Points on a hilly landscape, in no order, each with its height.
From any point a climber steps to the highest of the 4 points nearest to it. It stops when none of these is higher. Distance is the straight distance between rows; heights are no part of it.
Z_118: [-22  46  17 -11  12  33 -24  -8  21 -20 -11  11  -7   8 -34  13 -24  -2
 -13  21  10  -8  -2 -22 -27   2  30  16   2 -19  17   9 -10   6   8  -3
  46   4 -18 -17  -9   0  -5  27   1   8  49 -33]  (h 4.3)
Z_540: [  3  -1   6  -8  -2  18 -10 -46   7  -5   4   7 -15 -46  -9   7  -4  -3
   5  38  10 -23  -8 -18  -3 -35  13   2 -21  30  -2  25   9 -15  16  12
 -10  11  11 -21  -6   7 -17  30  23  -1  10  11]  (h 60.5)
Z_638: [ -7 -63 -19  13 -14 -30  -2 -18   3  -7  20 -14   3 -13  12  -1   3 -26
   3  14  18 -20 -20  20  11 -19 -12 -18  13  29 -23   7   4  27 -13  16
 -54   3  14  12  -1   2   5   6  14  18 -11  25]  (h 75.1)
Z_877: [-26  27   9 -22   5  12  -5 -16  32 -40  -5   9  13 -12  -5  -3 -26  20
  -9  -6  -9  -2   2  -6 -17  10  17   8 -10 -13  15  24  -8  -3   7   7
  31   8 -11 -17 -13   6  10  19 -12 -11   4 -46]  (h 55.7)
Z_353: [  0 -45   6   9   2 -30   0  -4  -3   0   4 -29 -25 -18  -7   3   9 -32
  -9  17  22 -21 -19  15  19 -15 -21  -8  27  17  -6 -19  -2  15 -11  17
 -49 -16   9  11  20  -7  -7   1  22   4  -2  41]  (h 75.0)
Z_520: [ 22  11   8  25 -13   1  22  34 -35  32  -7 -25   7  38  23   4  26   0
   8 -33 -12  17   7   8  16  12  -3  -8  -2 -19 -10 -23   0   7  -7  -8
   3  -5  -1  15  18   7   7 -29 -21  -5 -10  13]  (h 34.1)
Z_764: [  9 -67 -16  11 -23 -34   1 -16   0 -10  24  -1  17  -4  21  -6  -6 -17
  10  -8  13 -24 -30  18  23 -18  -6 -17  18  26 -44  -5   3  31 -23  -3
 -49  13  15  30  -6  17  -4  -3   7  27 -21   9]  (h 67.2)
Z_889: [ -4  30   6 -20  12  41  -7 -43  41 -26  -7  22  20 -34 -13   5 -14  15
   9   9   5 -15 -13 -11 -32  -9  11  -3 -15  12  12  39 -11  -2  10   6
  22  28   4 -12  -3   7 -14  28   1 -17  -5 -43]  (h 41.6)
Z_307: [ 24 -25  19   9   3 -34  11  37 -14  27 -10 -20  -3  -5 -27  -2   7 -24
   0   3  14  -7  -8   7   8 -14 -12  16  31   2 -14 -44   5  12   2 -10
 -29 -26  -2  11  19 -14 -19 -12  24   1 -23  39]  (h 53.8)
Z_801: [ 13   8  -3  21 -11   0  14  33 -25  20  -5 -15  15  32  19  -5  19   2
   2 -34  -9  15  11  11  10  18  -8  -9  -4 -14  -6 -18  -4   0   0  -4
  -6   4  -3  14  12  -4   7 -29 -26  -5  -4   3]  (h 34.3)
Z_106: [ -5  31 -10  -5  31  -1  -3  39 -13  -5 -21  26 -11  36 -24   9   4  28
 -20   5 -21  37  17 -19  -5  21 -13  17   4 -26  39  -9  10  -4 -27  -9
  71 -32 -15 -27  -5 -16  25  -2  -5   9  35 -10]  (h 50.3)
Z_548: [-13   9  -5 -25  11   5  -2 -23  30 -15   2  12  15 -25   2  -5 -26   4
  12  -1  -1  -6  -3  -4 -15  -8   3   6 -11 -10   1  26   9 -10  20   2
   8  15   3   5 -10  -1   2  11  -8 -11 -10 -25]  (h 40.1)
Z_59: [ 23 -28 -12  15 -15 -25  10  15 -23  18   6   3  18   9  12 -25   7  -7
   3 -10  -6  -7  -4   6  18  -2  -4  -4  -2   5 -13 -19  14  10  14  17
 -31  10   2  24  -4 -13  -7 -21  -9  -5 -13  -1]  (h 60.9)
Z_27: [  1 -25 -16 -12  -5 -17 -10 -44  20  -5  13  22   5 -32   9  -3 -11  -8
   7  18   5 -14 -14  -8   0 -27  -2   1  -2  17 -14  22  19   5   8  17
 -32   6  13   7  -9  -2   7  10  12   6 -16   6]  (h 72.3)
Z_707: [-11  39  10 -11   8  48 -14 -37  19  -8   0  13  -3 -38 -23  10  -8  12
   4  33  19 -25 -28 -20 -12 -19  15   3 -25  12  -1  44 -15 -13  21  12
  28  28   6 -21  -6   6 -30  36   9  -7   9 -23]  (h 20.8)
Z_570: [  7 -40 -17 -23 -16  -2  -8 -46  31 -14  17  26   1 -36  10   8 -12   1
  -2  11   3 -13 -16  -7 -12 -25  -3  -3  -2  29 -11  22  25   1  -4  13
 -24  13  24   4  -6   3   7  17   6  17 -21 -10]  (h 82.5)
Z_735: [ 10 -13  -6 -21  -4   4 -10 -49  28  -6  10  26   9 -44   2   3 -13   6
  10  27   7 -14 -11 -10 -10 -24   1   5 -11  19  -4  28  19  -6  16  10
 -12   9  15  -4  -7   5   2  22   9  -6 -13  -7]  (h 77.5)
Z_547: [-29  20   2 -15   1   4   3  -4  13 -28  -2  10  20   6  14 -12 -19  28
  -8 -14 -19  25  17   1  -3  30  10   2 -10 -19   8   9 -20 -17  -2  -3
  24   5  -6 -11 -15   3  12  -5  -8  -5  -7 -25]  (h 48.7)
Z_993: [ -3  23   6  27   0   1  13  23 -26  16  -8  -5  16  50  34   3  40  -2
   0 -48 -19  19  22   2   6  26 -10  -4   5 -11  -5 -14 -13   5 -22 -21
  20 -12  -5   6  10  19  11 -33 -24 -10   0   9]  (h 23.2)
Z_419: [  9 -15  12  -2  12 -13  -4   8  -4  19   5 -10 -21 -31 -32   5  -1 -21
   7  15  21  -2  -1   4  -8 -18 -16   4  15   1   2 -19   2  -2  17  -2
 -24 -17  -1   5  12 -14 -12  12  20  -2   9  27]  (h 69.7)
Z_104: [-23  17  -5  12   1   1  -3   8 -19  -7  -5   9  10  46  23  -4  27  17
 -16 -35 -29  28  30   0   6  37  -4  -6   7 -14  -3  -2 -21  -2 -27 -17
  33 -15 -12  -7 -15   7   9 -25 -13   6  -1   6]  (h 61.1)
Z_541: [-19  29  -8  -1  10   2   7  41 -23   6 -17   1  -5  50   0  13  13  14
 -21 -16 -13  30  12  -5   7  31  -5  -1  14 -23  11 -14  -7   3 -24  -7
  41 -24  -1  -8   3  -1  18 -12  -1  22  23   1]  (h 59.2)
Z_696: [ 34 -12   1  34 -17  -7  15  32 -32  35  -5 -17  11  34  23 -13  31  -9
   8 -25 -11   2   4   5  19   7  -3 -10  -3  -3 -12 -30  12   3  -1  -5
 -14   3   0  17  15   3   4 -40 -21 -15 -14   8]  (h 42.3)
Z_508: [ -2 -56  -9  24  -9 -38   0  -4 -12  -4  16 -22   1 -10  -1  -3  15 -35
   5  11  13 -28 -14  19  22 -11 -16 -12  20  20 -27 -12   7  22 -11  21
 -46  -6   8  20   8   4  -6  -5  15  10  -6  29]  (h 72.4)
Z_137: [  0 -30  -2   0  -3 -30  -5   0  -8   7   8  -8 -11 -19 -15  -2   8 -25
  -2  13  15 -18 -10   7   7 -21 -17  -5  16  11  -6 -12   7   5  11  16
 -34 -12   4  13  12  -8 -10   0  18  -1   5  32]  (h 78.0)
Z_241: [ 10  -9   5 -10   5  -5 -11 -17  -1   8   1 -25 -44 -49 -12  14  -5 -13
  -5  40  18 -23 -15   4   9 -20   6  -8   6  25  19  -8   1 -18  -7   5
 -34 -17   1 -18  25  16 -13  28  33   5  21  33]  (h 69.5)
Z_689: [-18  10 -11  -9   7  11  -8  -3  12 -27  -4  43   4  46   8 -11  24  42
 -27 -14 -35  42  37 -13   0  35  -2  20   1  -4  14   9 -24 -20 -28 -20
  57 -26 -15 -25 -35 -13  10 -14 -10  -9 -13 -23]  (h 54.7)
Z_317: [-32  40   8 -20  14  20 -19   1  15 -22 -12   9   1   9 -27   6 -26   2
 -10  13   6   1  10 -17 -20  11  21  13   0 -27  20   8   1   0  14   7
  42  -1 -15 -17 -14  -2   6  18   0   7  43 -30]  (h 9.8)
Z_148: [ -4 -39 -12  -1 -14 -16  -7 -52  11 -17  21  -4  -7 -35   8   7 -11 -20
  -4  31  16 -17 -15   4  11 -24   2 -13   4  28 -15  22  13   4 -10  20
 -43   4  18 -10  -7   5  14  22  20  14   3  23]  (h 71.9)
Z_132: [-22  22 -21  -1  21   0 -12  19  -4 -20 -18  35 -12  44   4  -5  25  39
 -24   2 -27  41  34 -16   4  24  -8  17  -3 -12  30   9  -7 -14 -21 -15
  64 -25 -23 -26 -31 -21   6  -5 -19   4  11 -13]  (h 55.2)
Z_382: [ -7 -59 -17   7 -13 -26  -4 -40  12 -17  20 -16  -6 -29  17   6  -6 -24
   8  27  19 -16 -23  16  13 -17  -3 -17   1  29 -21  18   8  22 -23   9
 -54   7  16   2  -7   6  11  19  16  27 -10  25]  (h 75.2)
Z_495: [  3  -3  -8 -20   0  -2   3 -13  21 -14  -1   8  21 -14  24 -18 -12  29
   8 -19 -14   9  -3   6  -1  10  -2  -5 -10  -9   1   4  -1  -6   0  -2
 -11  18  -2  16  -1  -6   1  -3 -15  -4 -30 -27]  (h 26.7)
Z_72: [ 30 -25   5  25 -21 -26  13  37 -29  22   0 -15   4  24   4 -17  23 -16
   3 -10  -4 -10   0  12  19   2  -4  -6   9   2 -17 -29  12   6  12   8
 -20  -8   3  16  12  -6  -6 -32  -2  -9 -13  15]  (h 56.3)
Z_546: [-17  20  -6  -8   9  -2   0  11  -2   2   2  -7  13   3  -1  -3 -25  -7
   0  -4  -3  12  12   5  -3   8  -5   3  -7 -30   1   3  -1 -12  22   3
   4   5  -6   9  -1  -9   3   2 -13  -6  -1 -18]  (h 32.8)
Z_855: [ -7  10   3 -16   6  10 -10 -30  12  -6   3  16  -3 -35  -8   1 -14  -2
  12  16  14 -12  -4 -12 -10 -24   0   7 -18  -3  -1  27   3 -10  25   0
  -1  14   5   1  -7   1  -7  23   1  -9  -4 -14]  (h 36.4)
Z_701: [-32  26  10 -26  11  12  -8 -16  34 -44 -15  14  14   6   0  -3 -22  30
 -22  -7 -20  11  19 -14 -14  26  22  16  -5 -15  21  18  -6 -15  -1  13
  47  -2 -17 -36 -23   6  13  11  -8  -3  22 -45]  (h 82.8)
Z_834: [-14  32   2 -20  16  10 -12  20   9 -10 -25  12  -9  26 -40  16 -19  16
 -18  16 -11  26  16 -18 -16  11  19  21   0 -17  37  -1   9  -4  -9   1
  53 -19 -19 -28 -17  -8  12  15  -5   9  54 -29]  (h 45.1)
Z_774: [ -7  23   5  -8   6  38  -6 -35  10   0   5  11 -16 -42 -18   4  -8   6
  11  35  18 -18 -14 -16  -8 -23  13   4 -20  11   0  35  -9 -15  28   6
  16  21  -1 -19  -3   7 -30  30  12  -2  10  -9]  (h 26.5)
Z_505: [ -2  29  -2  14  12   2  17  45 -26  18 -15  -8  -1  56   6  19  14   9
 -17 -19 -15  30   4   7  13  26  -7  -6  17 -29   0 -22  -8   8 -22  -7
  35 -21   2  -1  11   8  23 -21  -1  15   3  14]  (h 55.8)
Z_373: [-22  25 -14  10  12  -7  -6  23 -17  -9 -10  20   2  48   7  -5  26  26
 -31 -13 -21  40  27 -11  -1  32  -9   4   7 -17  16  -5  -7  -8 -26  -9
  51 -29 -16 -16 -23  -5   9 -18 -16   8  14  -4]  (h 57.1)
Z_535: [  1 -25  -6  -3   1 -24  -2  -3  -7  15  10   9  -4 -19 -10 -11   6 -17
   1  13  11 -14   0   3   8 -15 -13   3   4   2  -9  -7  10  -1  21  13
 -28  -3   0  18   1 -13 -11   0  10  -1  -7  20]  (h 79.1)
Z_703: [  5 -26 -13   5  -4 -29  -2   1  -3   5  13   6   8 -11   2 -16  -4  -6
   4   2   0 -13  -2   5   2  -9  -8   2   3   3 -15 -11  14   3  12  15
 -29   4   1  25  -7 -13  -2  -7   2   1 -11  -1]  (h 71.8)
Z_187: [  5 -52 -21 -15 -16 -28  -7 -29  21 -12  19  20  11 -16  13  -9  -8  -1
   0   4   7 -11 -21   2  -1 -17  -7  -2  10  30 -23   5  20  18  -9  11
 -34  10  13  25  -6  -3   8   3   7  22 -27  -1]  (h 67.8)
Z_921: [  3  24  10   0  17  49 -12 -11  -1   9   7 -15 -32 -37 -38   6 -14  15
   2  43  15 -25 -27 -11  -4 -26  21   7 -23  21  17  19 -25 -21  16   4
  22  23  -1 -24  -7   4 -48  43  26   7  28  -1]  (h 41.9)
Z_988: [-25  14  -4   4   1   6   6   0   6  -9  -6   8  24  29  30 -12   5  27
  -7 -37 -35  30  18   5   6  38   6   2  -3 -14   5   2 -22 -14 -22 -18
  13 -14  -9  -1 -11   3  11 -17 -11   3 -11  -9]  (h 58.1)
Z_715: [-35  28   2 -10  10   2  -6   9   7 -22 -10   5   5  22   1  -3 -13  17
 -19   4 -16  26  18  -2  -2  28  10  10  -3 -20  23  10  -9 -12  -1   0
  29  -8 -11 -21 -19   2  14  -1 -15   4  15 -21]  (h 61.8)
Z_352: [-12  29 -17 -13  28   9  -9  24  -7 -13 -28  31 -14  43 -23   7  19  41
 -20   7 -28  40  27 -22  -2  18 -21  18  -8 -13  43   1   5  -6 -21 -19
  77 -27 -26 -30 -27 -30  10  -6 -19   8  25 -15]  (h 53.3)
Z_483: [ 12  -2  -8 -31   2  13   2 -32  37 -20   1  27  16 -37  -1   7 -17  12
   8   1   2 -10 -11  -3 -24 -11   1   3  -9  17   9  32  14  -8  11   4
  -1  24   8  11  -4   2  -7  18  -9 -13 -21 -21]  (h 46.4)
Z_41: [ 45 -27   8  30 -29 -22   8  39 -34  33   2 -21  -2  35  23 -11  33 -11
   9 -28  -4 -15   6   2  23  -7   2 -12   9  -4 -19 -42  24  13  -2 -11
 -24  -4   3  12  25   3   4 -39 -14 -20 -16  16]  (h 49.0)
Z_958: [  4  22   6  12  -3  -3  19  52 -26  21 -14 -21   8  43   4  11   0  -2
  -5 -23  -7  25   1   6  12  23  -8  -4   7 -24  -4 -23 -12   8  -8   1
  18 -13   8   6  17   5  14 -19   0   9  -1  10]  (h 54.4)
Z_448: [-20  28   3 -11  14  20  -8  -3   8  -7   7   5  -4  -8 -22   9 -24 -11
  -4   6  19  -5   8  -7 -17  -5   4   3 -10 -19  13  15  -3  -3  35   0
  21  11  -2  -3  -2  -1  -2  23   4  -1  25 -11]  (h 70.4)
Z_239: [-13  25  -7  16  -5  -2  10  25 -25  11  -9 -14  13  40  22  -1  13   9
 -10 -26 -21  25  11   3  10  27  -2  -4   1 -19   4  -5 -15  -4  -6  -1
  14   1  -6   6   5   2  11 -24 -16   9  -6   3]  (h 50.0)
Z_516: [ 19 -34  -2  18 -16 -36   8  25 -17  11  10  -9  12  10  14 -19  16 -18
   3 -11  -1 -17  -9   8  21  -8  -2 -10  15  10 -22 -28  14  11   8  16
 -34  -8   2  21  10  -7  -5 -21  -4  -8 -13  14]  (h 62.1)
Z_728: [-26  29   2 -12   6   1  -4  17  10 -10   0  -2  -2  11 -11   5 -24  -5
  -9   1   5  10  14   1 -12  10  -2   7  -1 -26  16   3   1   3  17   7
  19   5 -11  -5  -2   0  16   5  -6   4  17 -16]  (h 35.2)
Z_698: [ 14 -45 -26   2 -19 -35   1  -5   3   4  13  15  15   4  17 -23  -3  -3
   7  -5  -6 -11 -20  11  13  -4   2  -6  15  23 -34 -11  21  19  -6  13
 -40   7  13  31  -7  -1  -3 -21   4   9 -24  -7]  (h 71.4)
Z_836: [ 16  -8 -14   5  -6  -3   5   4 -12  12   5   7  21   8  31 -26  -6  16
  11 -19 -17  12  -6  11   9  12   1  -7  -9  -3 -14 -12   4  -3  -7  -3
 -20  14   2  19  -4 -10  -3 -27 -18  -3 -21 -12]  (h 17.2)
Z_639: [ -9  22   5 -10  10  28 -11 -28  10  -5   6   8 -12 -36 -17   7 -10  -6
  14  27  22 -15 -10 -17  -9 -26   5   8 -12   3   3  24   1 -12  24   3
   5  18   1  -7  -8   0 -16  27   7  -7  12  -4]  (h 39.6)
Z_674: [ -4 -21  -7   0   2 -13  -9 -15   6   6  15  11  -1 -24 -14   0   0 -19
   6  11  17  -8  -8  -4  -1 -19  -8   1  -2   8  -2   5  13  -4  24  14
 -24   0  11  12  -6  -8  -5  10   4  -6  -1  14]  (h 89.3)
Z_736: [ 33 -26  -3  19 -24  -6   8  -5 -24  29  -2   8  10  37  45 -28  27   3
  36 -51 -19  -5  14   4   8  18   1 -14   6   7 -22 -30  11  11 -31 -22
 -22  13   1  17   8   9  18 -46 -40 -23 -12   7]  (h 33.6)
Z_594: [-22   2  -4 -25  -4  29   0   1  33 -37   1  41   5  22  15  -7  10  45
 -18 -21 -36  34  34  -9  -7  38   9  12  -5   0  18   1 -32 -18 -31 -13
  44 -19  -4 -17 -25  -5  15  -5  -8  -9 -18 -21]  (h 52.8)
Z_838: [ -9  27  16 -36   5  28  -6 -22  54 -54  -7  26  17 -32  -4   3 -21  27
   0 -22  -7  -6  -6  -7 -35  11  17  -2 -14   9  22  24 -16  -9   3  14
  31  24 -10 -17  -3  10  -2  25   0 -12  -1 -49]  (h 83.8)
Z_9: [  6 -51  -8  17  -6 -24  -3 -27  -1 -15  16 -49 -21 -35  15   5  -8 -42
   4  23  29 -20 -20  34  26 -10 -11 -31   5  27 -15  16  -2  21 -27  19
 -65   2  16   1   3  11   8  16   7  18   2  34]  (h 78.5)
Z_258: [ 21  -9  14  13  -3 -21  16  46 -14  23 -10 -13  -5   5 -23   0   3 -21
  -1   1  10   4  -1   8   7  -9 -12  11  16 -12 -11 -26   1   5  15 -10
 -16 -18  -2  18  13 -19 -11 -12  19   2 -22  29]  (h 45.2)
Z_62: [ -3  23   8 -15   7  45  -7 -50  29 -18  -1  22   7 -52 -15   9  -5  18
  13  34   5 -27 -22 -10 -14 -23   9   4 -18  24  -2  48  -6 -12  13  12
   8  31  11 -24  -2  10 -20  30  16  -6  -5 -26]  (h 36.5)
Z_898: [ -1 -22  -4  -1  -4 -11 -13 -39   2  -2  24   1 -23 -37  -2   5  -3 -18
  -2  35  15 -21 -11  -5   3 -27  -1  -6  -4  25  -1  11  11  -7   8  18
 -33   2  10  -7   0   3   0  20  20   7   3  29]  (h 71.3)
Z_171: [ 11  10  20  -6  16  26  -5  -8  -1  14   8 -16 -44 -41 -33  15  -5   2
   6  42  20 -18  -8  -3  -2 -29   7   3   0  17  23   4 -12 -21  12  -6
   0   4   0 -18  11  11 -35  34  32   1  22  17]  (h 55.0)
Z_161: [ -3 -31  -5   2  -2 -19 -12 -27  -2  -8  12 -29 -31 -42  -1   5   1 -29
  -5  36  18 -20 -17  13  15 -17  -5 -17  10  25   3   2   2  -5  -9  17
 -47 -11  12  -4  20   6   1  20  22  10  16  42]  (h 74.7)
Z_881: [-30  13  -7 -11   6  17  -9   1  15 -35 -13  37  -3  27   4  -8  16  50
 -20   0 -27  35  37 -21   1  24   5  25  -9 -12  28  11 -13 -20 -15 -10
  61 -24 -13 -36 -39  -7  12  -5 -18  -2   4 -30]  (h 53.4)
Z_835: [ 12 -35  21  12   8 -41   7  22  -6  16 -20 -24 -16  -9 -20   2   7 -38
  -1  16  13 -18 -13  11  10  -4 -21  10  43   7 -19 -39  10  12 -18 -13
 -46 -27   7  12  22  -1 -11  -8  30  -2 -23  49]  (h 64.8)
Z_536: [-16  23  -1  -1  -1  -2   7  39  -6   5  -4 -18  11  21  -5   5 -12  -7
  -9  -8  -3  19  10   9  -5  15  -1   3  -2 -26  14  -6  -8   0  13   1
  10   2  -4   8   9 -10   7  -4  -9   7   5  -5]  (h 69.4)
Z_672: [-16  32  15  -7  11  28 -10   4  15  -1   9  -3 -18   2 -41  21 -27 -17
   4  11  19  -6   2  -4 -29  -3  13   0  -4 -19  16   7  -9   7  18  -3
  33   6  -9 -14   3   1 -10  23   8   4  33 -21]  (h 22.7)
Z_136: [ 13   7   0  28  -8  -2  17  20 -29  32  -7 -13  17  35  38 -10  27   6
  14 -39 -17  13  11   1   6  12   0  -7  -6  -4 -11 -15  -7   5 -10 -15
  -5   4   2  16  12   9   8 -38 -25 -11 -12   1]  (h 30.4)
Z_329: [ 35  -8  13  33 -22  -7  13  28 -32  41  -8 -25   0  43  38   2  44  -7
  30 -53   0  10  18   9  17  17  -5 -13  -1  -5 -15 -29  10  13 -10 -38
   3 -11   9   9  26   9  25 -50 -35 -21  -8  20]  (h 14.6)
Z_526: [ 31 -20  -8  26 -16 -10  12  12 -30  32   1  -7  18  30  44 -20  26   9
  19 -39 -17  -1   1   0  11  14   2 -10  -4   1 -18 -24   9   3  -8 -10
 -27   8  -2  18   9   6   5 -37 -24 -16 -13   3]  (h 36.8)
Z_162: [  0 -42  -6  10  -1 -25   4 -19  -3  -4   7 -47 -27 -29   7  10  -3 -39
  -2  29  27 -25 -23  23  18  -7 -14 -21  18  28 -13  -1   2  23 -16  16
 -63 -11  17   7  18   4  -2   8  15   3   4  38]  (h 76.8)
Z_142: [-13  30  -3 -20  20   7 -13  16  -4 -13 -23  17 -13  31 -18   9  -9  30
 -23  12 -20  31  22 -20  -3  20   1  29  -5 -19  34   2   8  -8 -17 -10
  61 -20 -20 -36 -19 -12  20   3 -15   7  41 -22]  (h 50.2)
Z_341: [-13  38  12   1  19  59 -16 -12   8   1  10   1 -23 -26 -45  14 -17  12
  -9  38  14 -24 -26 -14 -18 -19  32   4 -22   6  14  21 -32  -2  11   3
  38  26  -4 -13  -3   2 -40  40  20   4  33 -18]  (h 26.6)
Z_129: [  5  12   3 -20   9  32  -9 -46  28 -13   3  22   9 -44  -1  11 -11  11
  14  16   4 -11 -14 -10 -24 -22   8   6 -19  10   4  37  10 -13  20   8
   8  28  12  -6  -8   5  -8  26   3  -5 -10 -23]  (h 52.7)
Z_920: [ 14  13   0 -34   1  37  -3 -50  42 -27  -5  32  16 -53 -10  11  -4  21
   7   5   4 -19 -18 -13 -45 -21   5   2 -23  32  16  46   4  -8   5  14
   5  35  17 -13   5  11 -12  32   6   0 -11 -31]  (h 25.6)
Z_862: [ 40 -44 -10  21 -36 -22   2   4 -23  23  14   2   5  30  39 -31  13  -1
  21 -29 -13 -20   0   8  23   6   8 -20  16  17 -31 -36  21  16 -18   2
 -33  15   2  21   3  21   8 -37 -10  -4 -13  -4]  (h 33.4)
Z_575: [-13   8  -1   7  -1  -7  12  21 -13   8  -1 -10  23  15  19 -14  -2   7
   1 -19 -11  12   7   8   6  16   2  -5  -6 -14  -1  -2  -6  -7   8   0
  -7   4  -1  16  -2  -5   8 -17 -22   0 -12 -12]  (h 26.9)
Z_633: [ 48  -4  28  22 -13 -20  31  62 -29  35 -16 -31   2  33  -2  -2  12 -17
   7 -15  -1   5   4   7  15  -8  -8   5  10 -14 -24 -44  18  14  -5 -32
  -9 -13   2  10  18   6  -1 -30   3  -8 -25  33]  (h 20.0)
Z_356: [ 15 -44   7  21 -16 -38   8  23 -17  -6   6 -22   0  -4  -7  -5  18 -31
 -12  -5   8 -34 -12  13  16  -8 -12  -1  29  13 -22 -29   2  25   1   9
 -37 -19   1  21  18  -5 -13 -11  12   1 -13  28]  (h 68.1)
Z_544: [ 17  -4  -3  15  -9 -11  13  37 -25  25   2 -16  16  17  10 -13  10  -5
   4 -14  -5   6   2   8   9   4  -6  -1  -2 -10 -12 -17   6   0  14   7
 -20   3  -3  23  10  -8  -4 -21 -17  -6 -13   4]  (h 46.8)
Z_962: [  2 -14   2   0  -3   4 -12 -45   0  -3   4  -2 -29 -45 -10  11  -2  -9
   0  40  17 -25  -8  -4  -1 -33  10  -6  -8  27   9  13   7 -18  14  10
 -24   4   6 -19   4   8 -15  32  33   7  21  26]  (h 67.1)
Z_8: [-18  31  -2   1   2  -2   8  36 -19   2  -9 -10   7  43   4   5  -3   6
 -18 -14 -11  29  14   5   3  26   0  -2   5 -25  14 -13 -14   1  -8   3
  23  -7   1  -2   1  -1  16 -11  -9  17  12   4]  (h 69.6)
Z_262: [  2 -16  -7 -21  -1 -18  -7 -24  22  -7   9  22  12 -33   7 -10 -15   8
  11   1   4  -9  -7  -1  -8 -19  -3   5  -9   6  -8  13  20  -1  13   9
 -22  10   7  14  -7  -9  -1   8   0  -5 -21 -16]  (h 61.2)
Z_924: [ -7  24  13  -4  11  32  -5 -16   5   2  12   7 -25 -25 -29  15 -12 -13
  11  28  26 -16  -6  -8 -15 -24   5   3 -18  -3  14  16 -18  -8  30  -8
  18  13  -6  -5  -6   1 -21  29  15  -7  25  -1]  (h 26.4)
Z_37: [  8   3  -2  30  -5   1  10   4 -18  23  -3  -6  23  30  47 -10  28   9
  14 -41 -29  13  13   5   8  24   2  -9  -3  -7 -14 -12  -9  -1 -20 -23
  -8   3  -6  16   5   7  12 -38 -35 -12  -8   6]  (h 29.9)
Z_798: [-15   7  -7  -6   2   4  10   0   9  -8   0   1  26  10  30 -11 -15  28
   3 -23 -24  19   9  11   5  27   3  -2 -11 -13  -2   2 -15 -12  -8 -10
  -2   9  -4   9  -9  -3  11 -15 -14  -3 -20 -19]  (h 40.6)
Z_975: [ 34   6  16  22 -16  -5  30  49 -39  31 -15 -27  -5  42   8   4  18 -12
   9 -29  -6  13   7   6  17   4   0  -7   0 -15 -14 -32   7  12  -2 -17
   5 -10   3  13  25   5  13 -32 -17  -7 -16  24]  (h 28.0)
Z_328: [ -4  -3  -8  -9  -2 -13   1   6  -1   6   9   5  11  -9  -9  -6 -10 -11
   2  -1   9   4   0   4  -5  -5  -6   1 -11 -11  -1  10   8  -3  29   7
 -16   5   0  16  -5 -18  -4   0  -6  -7  -3  -3]  (h 58.6)
Z_75: [ -3  10   4  -4   9  11  -7   3   4  11   9  -7 -27 -27 -32  11 -11 -17
  10  12  26   0   8   0 -12 -20  -3  11   1  -5  17   6  -5  -5  23  -8
  -3   1  -7  -5   6  -8 -13  24  21  -1  14  13]  (h 49.9)
Z_316: [-11  30   6 -14  14  13  -4  20   7  -6   2  -4 -11  18 -43  19 -35  -9
  -7   5  11  10  11  -4 -28   5  12   7   6 -25  23  -4   0   8   8  -9
  36 -12 -13 -16   3  -5  13  18  11   7  33 -24]  (h 19.0)
Z_410: [-25  33  15 -10   9  30 -12 -23  19 -14   2  10   1 -12 -15  13 -21  -2
   4  12  16  -9   1 -10 -16  -3  18   3 -10  -9   9  23  -5  -1  27   4
  32  16  -9 -12 -10   5 -10  25   0  -7  23 -31]  (h 19.9)
Z_780: [ 41   7  22  31 -12  -3  31  53 -33  39 -10 -37  -5  44  23  15  23 -15
  13 -35   2  19   9   4  16  -1  -9  -3   2 -21 -22 -42   6  10 -20 -35
  14 -15   4   8  24  11  19 -37 -15  -8 -24  27]  (h 22.0)
Z_649: [-20  19  -1  16  -2  15  -2  -1  -7   4  -9  13  23  43  33 -10  21  22
  -2 -49 -31  27  22   1   3  38  -3  -3   4 -11  -8  -3 -28  -8 -37 -25
  17  -8 -11   6 -14   6   7 -27 -14  -1 -16   9]  (h 68.4)
Z_655: [  3  12   9  -7   8  -3   9  34  -1  15   8 -16 -14  -5 -45   7 -16 -23
   1   2  25  15   7  12 -10  -3 -10   5   3 -19  12 -10  -7   4  21 -10
   1 -12  -5   4   5 -12  -4   4  23  -1   2  14]  (h 52.3)
Z_875: [  5  29   8 -26   7  54  -7 -45  41 -28  -7  27  20 -52 -19   6  -3  22
   8  10  -1 -15 -17  -8 -36 -12   7   0 -22  29  10  45  -9   1   9  18
  14  37   8 -12  -1   7 -21  29   7  -9  -3 -36]  (h 28.4)
Z_506: [ 10 -29   8   2  11 -23  -2 -11   2  12 -16 -60 -44 -26  -6  18 -10 -38
  -3  31  27 -28 -31  22  14  -6 -16 -10  39  16 -11 -21   8  12 -25  -5
 -62 -23   6   4  28  14   0   9  33   8  -8  42]  (h 71.7)

Where does a climber stop that starts at each point below?
Z_834 => Z_649
Z_258 => Z_674
Z_142 => Z_649
Z_862 => Z_674
Z_136 => Z_674
Z_37 => Z_674

Call two points neighbours if one is among the 4 nearest of the other. Go from one point of each pair to the other, from neighbour to neighbour, staying as high as possible. Name the lowest point that can't be avoided.
Z_8 and Z_570 => Z_655
Z_674 and Z_9 => Z_353
Z_649 and Z_8 => Z_373
Z_9 and Z_570 => Z_148
